Points on a hilly landscape, in no order, each with its height.
From any point a ball rolls to the lowest of the 2 points nearest to it. It stops when none of these is lower. Distance is the straight distance between rows; heights are no part of it.
Z404: [  0  -5   6   3   1 -14  -9  16   7   9  12  -9   8 -14   5  -8   9  18
 -44 -20]  h=2.63
Z263: [ 24  -9  20  -6 -12  -6 -12 -10  -7  15 -13  -4  -3 -13  21 -20  -5 -33
   4  -5]  h=3.32
Z185: [  1   3 -14  24  20  -1   1  -2  23   5  15  -1  14  16   1  18   9  -2
  11  23]  h=6.31
Z726: [ 27   4  11 -14 -22   2   3 -23  -9   3 -14   5 -19  -1   7  -2 -15 -22
 -17  -4]  h=6.29
Z456: [  1  -9 -23  27 -11 -10  -4 -14 -21  -4  18  -5 -17  -7  16  10   1 -18
  -6  26]  h=5.83
Z696: [-24  13 -21  -4  -6  -3   2   1  -3  13  37   1  -2  -7 -11  -1  -1  32
 -18 -23]  h=2.55
Z863: [-16  10  15  -1 -12  -2  -9   4 -18  -6 -17   1  12   5   1  12  -1  13
  37  25]  h=5.50
Z412: [  9  15   9   3 -31  10   4  -4 -15  -1 -24   6 -18  -4   4  10  -1  -1
  15  18]  h=6.55
Z197: [  0   1   5   5 -15  26  13  13 -11   8 -14 -16   7 -22 -11  15  -2   2
  16  -7]  h=4.75
Z2: [  1  -4  12  -5  22  -5  22  20   7 -18  -6   7 -18  -3   4 -22   5   0
 -35 -17]  h=4.53
Z97: [  2   9  14  -8  20  15  21  -2   7  -9 -23 -15  36  10  -8   7  17 -13
  20   2]  h=4.85
Z688: [ -5  21 -12  12 -18 -11  -2  30  11   8   8   0   8  -3  23   4   7  22
  17  10]  h=3.71
Z828: [-17   9   9  13  -4 -13 -18 -19 -19 -16   5  -5  24  19   1   9  23   8
  18  28]  h=5.74
Z710: [  9 -29   5  15   6   3 -27 -20   2  -4   5   9 -12 -15   1   1   4 -13
 -12  -9]  h=4.47
Z187: [ 15   1  11  12 -11   6  -9  20  -8  16  -3 -15  11 -23   0   2  -3  -3
 -19  -8]  h=2.50
Z940: [ -8  -2  16  -5 -16  -6 -36  15 -26   3   4   1   4  -6   5  -6  -5  27
  20  10]  h=3.19
Z177: [ 19  17   0 -15  16  -9  20   9  13   6  -5   2  14   6   9  16 -26 -11
   9 -11]  h=2.71
Z524: [-14  21  -2 -28   5   3  -6  13  18  -4 -18   5   9   5  -5  12 -16  26
  34  -8]  h=3.49
Z278: [  7   9  -5 -10  17  22  24  15  34 -11 -15   9 -16  -4   0   9 -11 -10
 -13   0]  h=5.89
Z937: [  2   7   4  -3  11   1  12  -2  11  -7 -20  -5  19  15 -12   8  20   3
  28   7]  h=4.95
Z745: [ -7  -5  -1  -2  21  -5  23  23  30 -17   1   2 -21   1  13 -16  10   6
 -30 -10]  h=4.44
Z871: [-10   2  21 -13 -16   0 -18 -30 -23  -7 -27   4   3   3   1  -6 -10 -11
  32   7]  h=5.80
Z300: [  3   4   9 -15  -2   0  24   4  10 -14 -26  -8 -22   3  -1 -18  17   6
 -39  -5]  h=4.72
Z599: [-16 -18  -9  19  -3   9  -9 -22 -20 -14   6 -12   1  -8 -17  11  11  -6
  25  -1]  h=4.07
Z676: [ 13  22   8  -7 -16  -6   5  13   6  10  -6  -1   0 -10   8   0   0  20
 -29  -6]  h=2.02
Z255: [ 18   3   3 -17   7 -14  19  22  20   1 -14   3   3  15  20 -18   8 -15
   0   5]  h=5.94
Z244: [  3  -4   6  -2 -28   3 -14  -7 -15 -10 -15  -1 -16 -11  -3 -14  12   4
  12   6]  h=3.56
Z486: [ 9 -4 -7 28 17 -1 -7  6 20  8 15  8 30 12  4 20 -9 -6  1 34]  h=6.38
Z728: [ -8  17   9 -30 -17   1   7  16   4   3 -16  -8   1  -8  -7 -27  -3  19
 -10   1]  h=5.77
Z8: [ 15  24   5   2   1   0   4  17   9  11  -3   5   1 -15   4  24 -14  17
 -18 -13]  h=1.59
Z560: [ -5 -18 -13  19  11  -2 -12 -35 -12  -5  17   6  -8  10 -18  10  12  -7
  -4   2]  h=4.06
Z835: [  6  12  -5  10 -18   9   9   7   5  -2 -11  -1 -17  -5   0  13  13  13
 -14  14]  h=5.04
Z341: [  4   0  25  -4 -26 -15 -24 -29 -17  -3 -10   2  -4 -21  19 -15   0  -6
  23  -3]  h=6.10
Z154: [-12  -8  -8   6 -15  -7  -1  -5   7  20  14 -18 -14   7  11 -20  26  12
 -38   6]  h=1.94
Z470: [ 17  -7   5  16 -13   6  -8 -19  -7  -6 -15   8 -19  -7  -2  12   8 -16
  -2   6]  h=6.08
Z66: [ 12  -1   4  -5  30  -6  27  18  15  -9  -4  12   7   8   0 -10 -27 -25
  -9   5]  h=6.11
Z39: [-12  -7 -18  21  15  15   0 -23 -16  18  25  18 -20   5   0  -8   0 -20
 -17  12]  h=2.56
Z947: [ 15   3  12 -13  -9  -6   8   2   3  18 -20 -22   4 -14   2 -11 -13 -12
 -45  -2]  h=6.19
Z210: [-11  13  -1   5 -24  -2 -14   9 -13   5  15   5  -4 -12   0   3  -2  34
  -8   1]  h=2.62
Z874: [-11   9 -25   4  10 -17  -9   7  30   5  15   1  20  21   7   7  15  14
  24  -4]  h=5.28
Z170: [-26  20 -14   6 -20  -5  -4  -3 -18  13  29 -10  -6 -15  -9   5  -7  30
 -20  -2]  h=2.27
Z323: [ 10  -6  10   3 -22  -7 -30 -25 -13  -2  -4  10 -18 -17  16  -9   3   1
   1 -10]  h=6.21
Z977: [ -9  -6 -19   6  22  -4  -3   0   2  32  42  11  -3  18  12 -15   6   3
 -16  -9]  h=3.15
Z325: [ 16 -20   6  22  -4  -1 -22  15  11  12  12   4  -1  -4  12  -5  -4  -6
 -28  14]  h=5.47
Z928: [-11  -4 -26  22  28  16   4 -22  -7  14  26  15  -4  13 -14   6  -8 -21
  -4  20]  h=2.82
Z184: [ -2  -3   9 -16  18   6  20  -9  -5 -16 -22 -15  31   8 -14  -7  11 -19
  22 -14]  h=4.73
Z805: [-34   6  -3  11  -2  -4 -12 -15 -26 -22   9 -11  20  12   0  14  14  11
  29  35]  h=5.66
Z291: [-10   2 -29  11   6  16   8  21  44  16  16 -12  -5   1  10   5  10  -5
 -12  10]  h=4.12
Z145: [-15   3 -30  20  18  16  13  -8 -11  19  21  -3  -6   1 -10   9   1 -16
   4  13]  h=3.04
Z35: [-20  -1 -28 -12  -1  -3   5  -1  21   6  21   5  -8  20  -3 -13  18  19
  17  -3]  h=5.14
Z700: [  6 -32  -7  11  16   8  -6   3  26   1  10  15   5  16  -8  -5  -3 -10
 -17  21]  h=4.54
Z775: [ 19  -3  10  -3 -21   2  -4 -31 -10  -4 -22  11 -22 -14  10  -2  -2 -22
   0   2]  h=6.20
Z117: [ 11   3  10 -19   0  -1  23   2  -1  -8  -5 -15 -15  -7  -6 -15 -27 -26
 -41  -7]  h=6.12
Z965: [-15  -2  19 -16  -5   8 -32  -9 -21 -13  -3   9  -5   3 -17  -2 -12  26
  19  -7]  h=2.95
Z751: [ 21  12   5   2  26   1   8  15  25   6   0  13  16  -1   8  18 -28 -10
  -1   4]  h=2.39
Z542: [  8 -17  24  11  15  -3 -21 -26  -6   5  -7  -4  29 -12   8   2  -8 -31
   4  -8]  h=5.06
Z836: [-17   7 -25   7  22  -9   6 -11  -7  27  33  13  -4  18   1  -3  13   6
  -3  -6]  h=3.23
Z444: [-12  25   3 -39   1  -5  11  11   7   0 -10   1   7   7  -1  -2 -30  18
  26 -10]  h=3.26
Z488: [ -2   3 -26  11  -4   5   6  25  34  10  12 -12   1   1  10   7  16   9
   6   5]  h=3.98
Z661: [-13  15  -3 -40   6 -10  28  17   6 -22  -5  -4  -6   7  -3 -20 -24   2
  14 -15]  h=5.56
Z635: [  9  11   9  -8 -10  -3   1  28   2  13  -6 -20  15 -26  -5  -9   1  11
 -21 -22]  h=2.12
Z695: [ 25  -7  17   8  -9 -18 -27 -23 -10   1  -4  17  -9  -4  22   5   0  -6
  -4  -3]  h=6.30
Z124: [-15   3 -18  16  13  11   9 -15 -12  24  21  12 -30   9  22 -18   5 -10
 -27  15]  h=2.37
Z219: [  4 -10  -4  13   1  -9 -12  13   9  16  34   2  -3   1   8  -5   0  13
 -38 -15]  h=2.83
Z324: [ -4   6 -11  19   6   3  -1   3  -3   8  17  -7  17  -8  -5  29  -4  13
  19  -6]  h=3.87
Z656: [ -4 -30  -7   5  28  12   8  14  21 -12  15   8  -6  -2 -18  -8   3  -1
 -17  -8]  h=4.89
Z262: [ 10 -23  20  10   9  -7 -27 -22   7   0 -10   3   7  -6  10  -7  -4 -34
  -3   3]  h=4.94
Z892: [-11  17   7 -22   6  -1   0   3   9 -11 -16  13   4  18  -9   6  -3  18
  38   6]  h=3.67
Z831: [ -7  14   0 -16  21  -4  15  11  24 -15 -19  -4  24  16  -7   0  13   4
  31  -5]  h=5.05
Z248: [ -5  11   3 -27 -13   3   3  22   4  -1 -16  -1   6   3   3 -21   5  19
  17   6]  h=5.85
Z665: [ 23   8  11   1 -17  11   6  -1  -7   6 -16   1 -15  -9   4   7  -7  -9
 -20   4]  h=6.37
Z277: [ 10 -12   8  15   3   6  -6 -25  -3  -7 -17  -2  -2  -4 -10   9   5 -21
  13   8]  h=5.95
Z982: [ -1  -1 -14   6  15   6   3   6  16   3  10  -3   9  -6 -18  27  -2  12
  10 -23]  h=3.62
Z225: [ -6   5  -4   6   4  -3  -4 -32  -3 -15  12  11   1  20 -19  26  17  14
  12   5]  h=3.88
Z122: [ 22   9   2 -21  -4   3  22   4   4   2 -16   2  -9  10   2  -2  -4 -11
   3   0]  h=2.98
Z766: [  2  -5  -6  24 -14   0  -2   3   2  13  23  -4 -15   5  21   1   7   3
 -35  27]  h=5.65
Z583: [ 23   1   8  -4 -11   4  12  -2  -4   5 -26  -4 -11   9   9  -2   6 -23
  12  14]  h=2.70
Z861: [ -1 -20  -6   5  -9  -4  -5  15  12   7  13  -9 -14   8  13 -22  27  -1
 -22   3]  h=1.65
Z406: [ 25 -16   8 -13  -3  -6   3   4   0   1 -12 -12  -4  -2  15 -24  -7 -38
  -8  -4]  h=3.54
Z334: [ -7  17   5 -35   3  -9  20  18   0 -13  -9   2 -10  -4  -2 -26 -10  12
  -4 -23]  h=5.64
Z645: [ 20 -15  15 -15  13 -14   9   6   0   9  -2 -14  30   4   9 -18 -17 -39
   0  -5]  h=6.06
Z531: [ -5  -4 -19  14   2  -4   2 -10   7   7  17  -1   3  17 -10  13  15  -1
  10   9]  h=6.24
Z825: [-32  17 -29   7  18  12  21  -7 -28  11   7  11 -17  -8  -9  -5  12  -1
   8   9]  h=3.27
Z873: [  6 -12  12  -7  -3   4   0 -27 -12 -10 -24   5   3  -2 -19   3   5 -15
  18 -13]  h=5.79
Z674: [ 25   8  11  -2 -12 -12 -13 -23 -15   1 -12  24 -13   6  12  11  -9   0
   3   2]  h=6.35
Z370: [  7  24  -3 -30   0  -6  25   8   4   5  -2  -4  13   2  11   9 -28   4
  13 -14]  h=2.97
Z520: [ -8 -19 -11  28  15   8 -10 -21   0   1  19  -6   8   4 -24  15   1 -17
   2   6]  h=3.81
Z272: [  2  14  21   0 -12 -15 -10  -7 -23  -2  -9   9  21   9  12  11  -1  11
  25  20]  h=5.40
Z577: [ -1 -39 -11   4  19  15 -12   0  14  -1  16  -3   5   0 -18 -13  -3 -14
 -18 -10]  h=4.76
Z581: [  5  -7  -1   0  13  11   2   3   1  -6   5   1  -2 -11 -25  12  -1  13
  -7 -27]  h=3.35
Z767: [  2 -35  -4  11   8  10 -22  -9   8  -2  19   1 -10 -13  -2 -12   0 -10
 -25 -15]  h=4.62
Z521: [-18   2  21 -16  -7   6 -28  24 -20   4  -4  -3  13  -7  -6  -4 -16  29
  31   0]  h=2.88
Z979: [  8   4   6 -10 -10  29  21   4  -7   6 -23 -19   7 -20 -15   1  -5 -13
   3 -11]  h=4.52
Z46: [ -8   2  -1  10 -24 -15 -25  14 -20   3  15   4   7   1  17  -2   0  24
  20  13]  h=3.42
Z756: [ 11  11   5 -21  12 -21  28  24  11  -9   1  -4  -8   9  18 -23  -9 -11
  -5  -8]  h=5.99
Z741: [  7  -2  -5  10  -4 -27 -16  -3   0   6  23  16   3  24  14   9  13  25
   7  12]  h=3.68
Z367: [  0 -10 -12  13   4  -7 -14   6  -4  21  42   5   1   7   8   0  -3   3
 -14  -5]  h=3.01
Z786: [-20   0  -7   4  -5  -2 -17 -27 -17 -12  13  10  -2  12 -20  12   6  20
  23   2]  h=3.61
Z246: [-10  25  -2 -22   3  -3  21  12  13 -17 -15   8 -19   0  -4  -9   0  22
 -12 -17]  h=5.71
Z378: [ -7  -1  -9  -4  12   5   9   3   9 -18  11  12 -11  -3 -16  15  -1  25
 -13 -31]  h=3.09
Z115: [ 19  10   6  -1  16   3   7  28  20  10   1  12   6 -13   6  16 -22  -2
 -20  -7]  h=2.04
Z229: [  8 -14   7 -17  12   5  14  -3  -8  -8 -16 -15  17  -7 -14 -14  -1 -21
  14 -23]  h=4.56
Z667: [  1  -1  17 -27 -24   2  -8  -4 -12  -1 -17   3 -13  -1   3 -26   2   2
   7  -1]  h=3.24
Z274: [  3  -4   7 -24  -3   3   6  10 -12  -2 -14  -9  13  -4  -9 -16  -2   0
  15 -22]  h=4.74
Z967: [-18  -6   2  -8 -11   2 -26  -9 -12  -8   6  15  -9  14 -15   6  -5  29
  15   4]  h=3.30
Z15: [  3   8  -5  -1   9  13  17  11  35  -6  -8   6 -24   2   7   8   4   5
 -27   5]  h=5.84
Z357: [ 10  14 -14  13  -4  -4   4  28  24  15   3  -4   6  -6  16  17   6  12
  12   5]  h=3.85
Z595: [  7  12   1 -13  14  13  31  14  15  -6  -4 -10  -7 -11  -6  -7 -34 -21
 -35  -7]  h=6.04
Z149: [  6  -7   5   3  -7 -21 -20   5  -6   7   2  12   6  14  11  -6  19  17
  16   7]  h=3.60
Z561: [ 13  22   7 -14 -29  17  12  -5  -5   1 -24   4 -18  -1   0   7   0   3
  -9   5]  h=6.46
Z570: [ 23  -5  11  -4  -9  -7  -7 -21 -13   3 -21   2   4  10  11  -9  -2 -28
  12   3]  h=3.03
Z915: [ -6   0  21 -41 -14   3 -17  -2 -20  -2 -15  -4  -8   3  -3 -24 -20   7
  13  -7]  h=2.91
Z907: [ -4   8  30   8  -7 -12 -17 -15 -26   1 -14  -2  38  -1  13  15   0  -6
  18   6]  h=5.29
Z100: [ -2   1   3   9 -22  10   5  -7   6   0 -10  -8 -29  -4  -1   2  22   4
 -34  13]  h=4.91
Z878: [ -4  12 -24  -1   5   2   5  25  44  -6 -11   0  -3  -1   8  11  14   3
  13  -1]  h=4.13
Z238: [-17  19 -31   0  15  -3   1  -3  11  23  37  12 -11  17   8  11   2  15
   0  -8]  h=3.33
Z734: [ -2   0  12   1 -14   1  13  -2  11  -1 -26 -13 -20   1  -5  -7  22  11
 -47   5]  h=4.80
Z917: [ -3  12 -15  18 -23 -16  -7  18 -10   7  18   1  -5   0  18  10   3  19
  11  18]  h=3.59
Z313: [ 26   9   5 -15   4  -4  13  11   3   9 -10  -3   6   3  14   1 -21 -14
  -5  -4]  h=2.94
Z140: [  1  15   1  -5  -3 -13 -10 -10   1  -5   0  25  -6  25   3  21   3  25
  18   7]  h=3.95
Z620: [-16  -1  -8  -4 -23  11   6  10  17   0 -10 -17 -12  -6 -13 -17  28  16
 -13   7]  h=4.01
Z50: [ 10   4   3  -5  23  -2   8   8   6  -7  -7   3  23   1  -5  12  -3   5
  13 -21]  h=5.01
Z594: [  5   8  15  13 -27  -4 -17   8 -22  10  -5 -16   6 -29   8   1  -2   2
  -9  -6]  h=2.87
Z703: [-12  12   0 -23  19 -17  28  15   4 -22 -10  -7   8   6  -7 -17 -13   1
  26 -25]  h=5.48
Z440: [ 10   5  -2 -15  27 -15  36  17  11 -16   0  -5  -8  16   7 -13 -26 -29
   1   1]  h=6.05
Z89: [ -4  -3  -6  -8 -10  22  15  15  18  -7 -16 -19  -8 -18 -18 -11  23   6
   0  -2]  h=4.15
Z859: [  1   1  12   3  36  -8  25   4   7 -20  10   5   2  12 -10 -20 -38 -30
  -5   5]  h=6.17
Z258: [  0   2   2 -20  16   0  34  12   5   6 -11 -22  27   1  -3   0 -12 -20
  25 -15]  h=5.25
Z342: [ -7  -2  15  27  15  10 -13 -13  -8 -12  14 -20  39   4  -4  22  21 -15
   8   8]  h=3.21
Z51: [ 10   5  12 -11   5  -9  18   4   5   0 -15  -9  -6 -14   2 -14 -15 -15
 -56  -5]  h=6.15
Z708: [  3 -23  -6   9   5  -4 -20 -25  -2  -8   6   2  -6   5 -10   5  10  -1
  -1 -13]  h=4.27
Z824: [  3  -7   5  -1   4   2   1  11  -7   3  -7  -5  24 -10 -10   5   1   9
  18 -25]  h=4.88
Z976: [-16  20  10 -38  -8 -10  21  16   6 -15 -17 -10 -10   2  -4 -38  -7  18
 -18  -5]  h=5.70
Z663: [ -5   4   2 -22  13 -19  35   7   0 -15   1 -23  17  10  -5 -10 -18 -13
  21 -21]  h=5.38
Z217: [-25  -6   2   6 -15  20  -8  -4 -27 -15  -8  -2 -10 -17 -20  21 -10  15
  26   8]  h=4.71
Z191: [-10   0  -3  25  17  -2 -17 -26 -18  -4  24 -13  22   8 -14  17  11 -11
   7  10]  h=3.51
Z518: [  9   8  17  -6  -9 -15 -19 -34 -27   1 -12  11   6   6  13   9 -19  -4
  12  -4]  h=6.43
Z832: [ 25 -11   9  10   2 -11 -11  10   7  12   0   9   5   9  10  -1   3 -10
 -15  10]  h=5.39
Z29: [ -9 -12 -20   1  25   4  12   3  31  -4  25   1  -9   7 -10   1  11   5
 -10 -14]  h=5.00
Z302: [ 15 -10  16 -17  -1 -16 -17 -24 -15  -7  -9  11   0  -5   6 -12  -7 -14
   7 -24]  h=4.08
Z141: [ -7   7  -2  -2  -6  -5  -6  23   6  11   9 -17  18 -18  -7  -5  11  27
 -24 -22]  h=2.40
Z818: [ -4  10 -22   9   4   0   1   5  27  19  31   6 -17  11  13  13   2  10
  -4   3]  h=3.44
Z299: [ 14  -1  -1  11   1  13   6  10  14   6  -1  -1  -9 -10  -5  12  -1   5
  -7   2]  h=5.19
Z924: [  3  10  -3  13 -11  11   3  12  -6   4   7  -1   2 -16  -8  32  -9  19
   9  -1]  h=3.89
Z407: [  1 -11 -22  10  13  19   8   9  35  10  14  -6 -11   2  -4  -1   0  -3
 -18  14]  h=4.24
Z55: [  7  -5  10 -35 -10 -15   0 -29 -25 -15  -4   1  -2   2   2 -10 -21 -10
   8 -20]  h=4.30
Z468: [ 24  -3  14  21   3  12  -9   4  -2  14  -5  16  11 -12   5  19 -27 -12
 -13  11]  h=6.56
Z566: [ -2  -5  11  12 -15   3 -24 -25 -31  -6  -5   1   3 -27   0  15 -14   3
  19 -14]  h=5.27
Z865: [-19   5 -21  -7   0  -7  -2  13  23  -1  13   6   4  15  -4   3  16  26
  29  -3]  h=5.21
Z796: [  5  -7 -11  -6  22   3  14  21  34 -11 -10   7  -5   3   1  -1  14  -2
   2  -2]  h=4.25
Z305: [ 16 -26  18   1  26  -4 -13 -17   8 -10 -13  15  15   7  -2 -10 -11 -33
  -9   8]  h=4.81
Z392: [  9  -5   4  17 -18  -3 -18 -27 -15  -8  10  16 -27   0   1  25   1   7
  -8   0]  h=4.31
Z5: [  5  -5   2 -10   1  19  16   9   3  -3 -28 -16  -2 -15 -17 -10   6  -7
  -3 -18]  h=4.34
Z820: [-13  -7 -23  10  -5   0   3  -9  -5   9  27   0 -17  16  -3   2  11   3
   2   7]  h=6.18
Z853: [-28 -12   3  13 -11  12 -14 -25 -25 -21 -12 -10   5 -11 -22  17   1  -1
  30   7]  h=4.38
Z846: [-14   0  21 -25  -8   8 -21   7 -27  -2 -11   2   6  -9 -10  -9 -16  15
  20 -11]  h=2.48
Z202: [ -3   6  11 -18   5 -14  26   9   3 -14 -16 -10 -17  -1  -4 -30   3  -9
 -33 -17]  h=4.63
Z85: [ 13   2   9  20 -11   0  -8  14   7  19   5  -3 -14  -6  20   5   2   0
 -40  20]  h=5.58
Z887: [-32 -11 -20   1 -10   6 -12 -21 -26   4  19   0 -20  -2 -17 -18  14  -1
   7  -8]  h=3.55
Z68: [  5 -27  -6   7  -1   0 -11  17   8   5   9  -8   5  -1   2 -22  22  -8
  -4 -14]  h=2.00
Z254: [-14   1 -15  20 -17   7   3   7 -22  -2  16 -10   1 -18  -7  17  -7  14
   7   9]  h=3.58
Z402: [-19  -3 -31  -4  20 -10   8  -6  27  -3  26   9  -9  21  -3  -2  11  13
   4 -14]  h=5.08
Z125: [ -6  -6   3  -8 -29   9  -8  14  -5  -1 -10  -7  -7  -7 -10 -18  21  12
   0   6]  h=3.84
Z894: [  8  -4 -15  11   6 -15  -6   4  19  13  31  12  -5  22  14  12  10  12
  -6   8]  h=3.57
Z178: [ 15 -10  16  -8  13   6   6  20  13  -6  -9   8  -5   2   8 -20 -10 -15
 -33   3]  h=3.86
Z841: [-18   4  13  10 -24  17 -14  -5 -36  -9 -11  -3   3 -31  -8  16 -17  11
  21  -2]  h=4.99
Z724: [-15   2 -22  15 -22   5  -5 -15 -22   4  22 -13 -21 -13  -7   2   9  -2
 -12   9]  h=5.98
Z757: [-10  14   4 -27  15  -9  21   3   8  -6 -19 -10  31  11  -2   0  -6  -3
  35 -10]  h=5.13
Z587: [ 10  13   0 -11   3  -9   7  -5   5  -8 -10  19   1  17  -6  15   2  15
  19  -5]  h=3.83
Z301: [  8  -4  22  18   4 -17 -27 -20 -14   2  -7  -4  29  -9  17  12   3 -20
  13   4]  h=5.18
Z611: [  3  -5   8  21  -7   2  -3   5 -11  -1 -14  -9  22   3   3   9  15  -3
  23  20]  h=2.67
Z447: [  5 -16  13  -5   1 -21 -26 -20 -12 -10  -9  16   5   4   1  -8   9   5
  12 -20]  h=3.90
Z713: [ -4   3  -5  17 -27   1 -12   5 -30  -6   4 -15   3 -33   8  12  -5   6
   0   3]  h=3.25
Z504: [  7   1  -2  11 -10  -4  -7 -12  -7  -1   2  17 -13   9  -1  19   4  17
   5   7]  h=4.11
Z856: [-11  -5 -13   8 -18  12  -1 -13  -5  -2  12   1 -24   4 -10   4   8  14
 -10   3]  h=6.09
Z738: [ 20  -9   6  -9  20 -11  11  21  11   5  -7  -5  21  10  11 -18  -8 -25
   4   1]  h=6.00
Z613: [-11  -6 -16  11  -4   5   1 -14  -4  21  24  -7 -26   7  14 -17  17  -6
 -34   6]  h=2.18
Z747: [-29   7   7   6  -2  -6 -17   1 -21 -17  -2  -1  12  10  -1  17  -4  21
  35  39]  h=5.57
Z498: [ 16 -11   7  -3   8 -17 -14  -5  -4  -2  -4  11  12  14   7  -3  16   3
   9  -5]  h=3.73
Z309: [ -2   5  11  23   8   5   3  -1 -10  -5  -4 -21  37   3   0  22  21 -10
  15  16]  h=2.96
Z951: [ -5  -1   4   8 -25  22  -4  -4 -23  -3 -13 -12  -1 -30 -16  12  -1   5
  12 -11]  h=4.96
Z727: [ 13  -5   7  27  11  10  -7   5  12   6   4  10  20  -3  -1  26 -26  -6
  -5  26]  h=6.47
Z220: [-29 -14 -18  16   0   3 -13 -32 -28   2  17  -7  -1  -7 -19  -8   9  -6
  25  -3]  h=3.80
Z492: [-15  -3 -26  14 -18  -3   1 -12 -32  -3  19  -8 -16 -17  14  -4   4 -16
 -19  16]  h=5.91
Z845: [ 15 -25  11  13  17   3 -11  -2  18  -5  -8  11  17  12  -9  -7   1 -22
  -6  22]  h=4.68
Z936: [ -5  -4  16  -4  -3   4  -9 -22 -17 -11 -22   1  18   8  -7   9   5   0
  28   2]  h=5.63
Z231: [ 12  -9   7   3   8   8   5  17  26   3  -5  17 -10   7  19  -8  -6   2
 -44  14]  h=3.99
Z75: [  3  11   6  -6 -20  -5 -10   8  -4   7  -5   3  -3  -7  -2  -1   3  20
 -12 -12]  h=2.33
Z678: [  0  -6 -15  28  -6   5  -3  -5  -5   9  24   0 -22   3  10  13  -1 -10
 -18  26]  h=5.73
Z671: [-32   9 -29   2   3   6   0 -14 -32  12  20   7 -12   0 -12 -17   5   1
  11   1]  h=3.37
Z314: [ -4   1  15  12  -1   2 -17 -23 -22  -8  -5   3  19  -5  -9  20  -1   3
  23  -8]  h=5.49
Z425: [-21   7 -17 -10  -1   3   4  -4  15  -8  25   6 -18   0 -11   8   2  36
 -16 -25]  h=2.84
Z384: [ 20   7   2  -9  18  21  26  12  15  -5 -15   4  -6  -5  -8   8 -26 -20
 -20   0]  h=5.97
Z935: [  7  -2   9  -1 -11   0   4   4  -8   7 -22  -4   9   5   4  -3   6  -5
  30  13]  h=2.34
Z491: [16 -5  1 11 14 -1 -1  4 14  3 -2 11 -1  7  0 13  2 -3 -7  6]  h=5.30
Z95: [ 11  18  -2 -13   0   4  21  13  27 -10 -11   7 -20  -6   2   6   4  17
 -19 -12]  h=5.78
Z487: [ -1  -6  20 -23 -24  -6 -15 -31 -16   1 -17  -6   5  -8  12 -15  -9 -22
  25  -7]  h=5.96
Z567: [  9  11   0 -27 -11  -5  25  25  14   1 -21  -4   0   7  13 -26   8   0
  13   4]  h=5.90
Z769: [ 25 -22  12  -3   9  -6  -9   9   8  -1  -8   7   3  -3  13 -27  -5 -30
 -21   4]  h=3.72
Z169: [-26  15 -33  12  27  11  18  -7 -21  13  16   5   6   2 -10   1  10 -12
  21  10]  h=3.18
Z541: [ -9 -21 -17  15   8  25   6   5  28   6  23  14   1  12  -7  -9 -14  -4
 -24  17]  h=4.39
Z409: [  0 -11  -5   3  33  -2  13  29  39 -16   1  10  -9   4  13 -13   2 -11
 -15   2]  h=4.35

Call two points neighbours if one is among the 2 nearest of the other. Go from one point of each pair to the other, from neighbour to neighbour, staying as low as possible. Name the highest point that can't be avoided.
Z170 / Z149 -> Z924
Z149 / Z635 -> Z741
Z8 / Z170 -> Z210
Z170 / Z935 -> Z122

Where does a ball stop that starts at each point below?
Z874 -> Z935
Z51 -> Z229
Z277 -> Z861
Z741 -> Z635
Z951 -> Z846
Z674 -> Z861
Z947 -> Z229
Z820 -> Z846
Z887 -> Z861
Z828 -> Z846
Z299 -> Z846
Z728 -> Z229
Z865 -> Z935
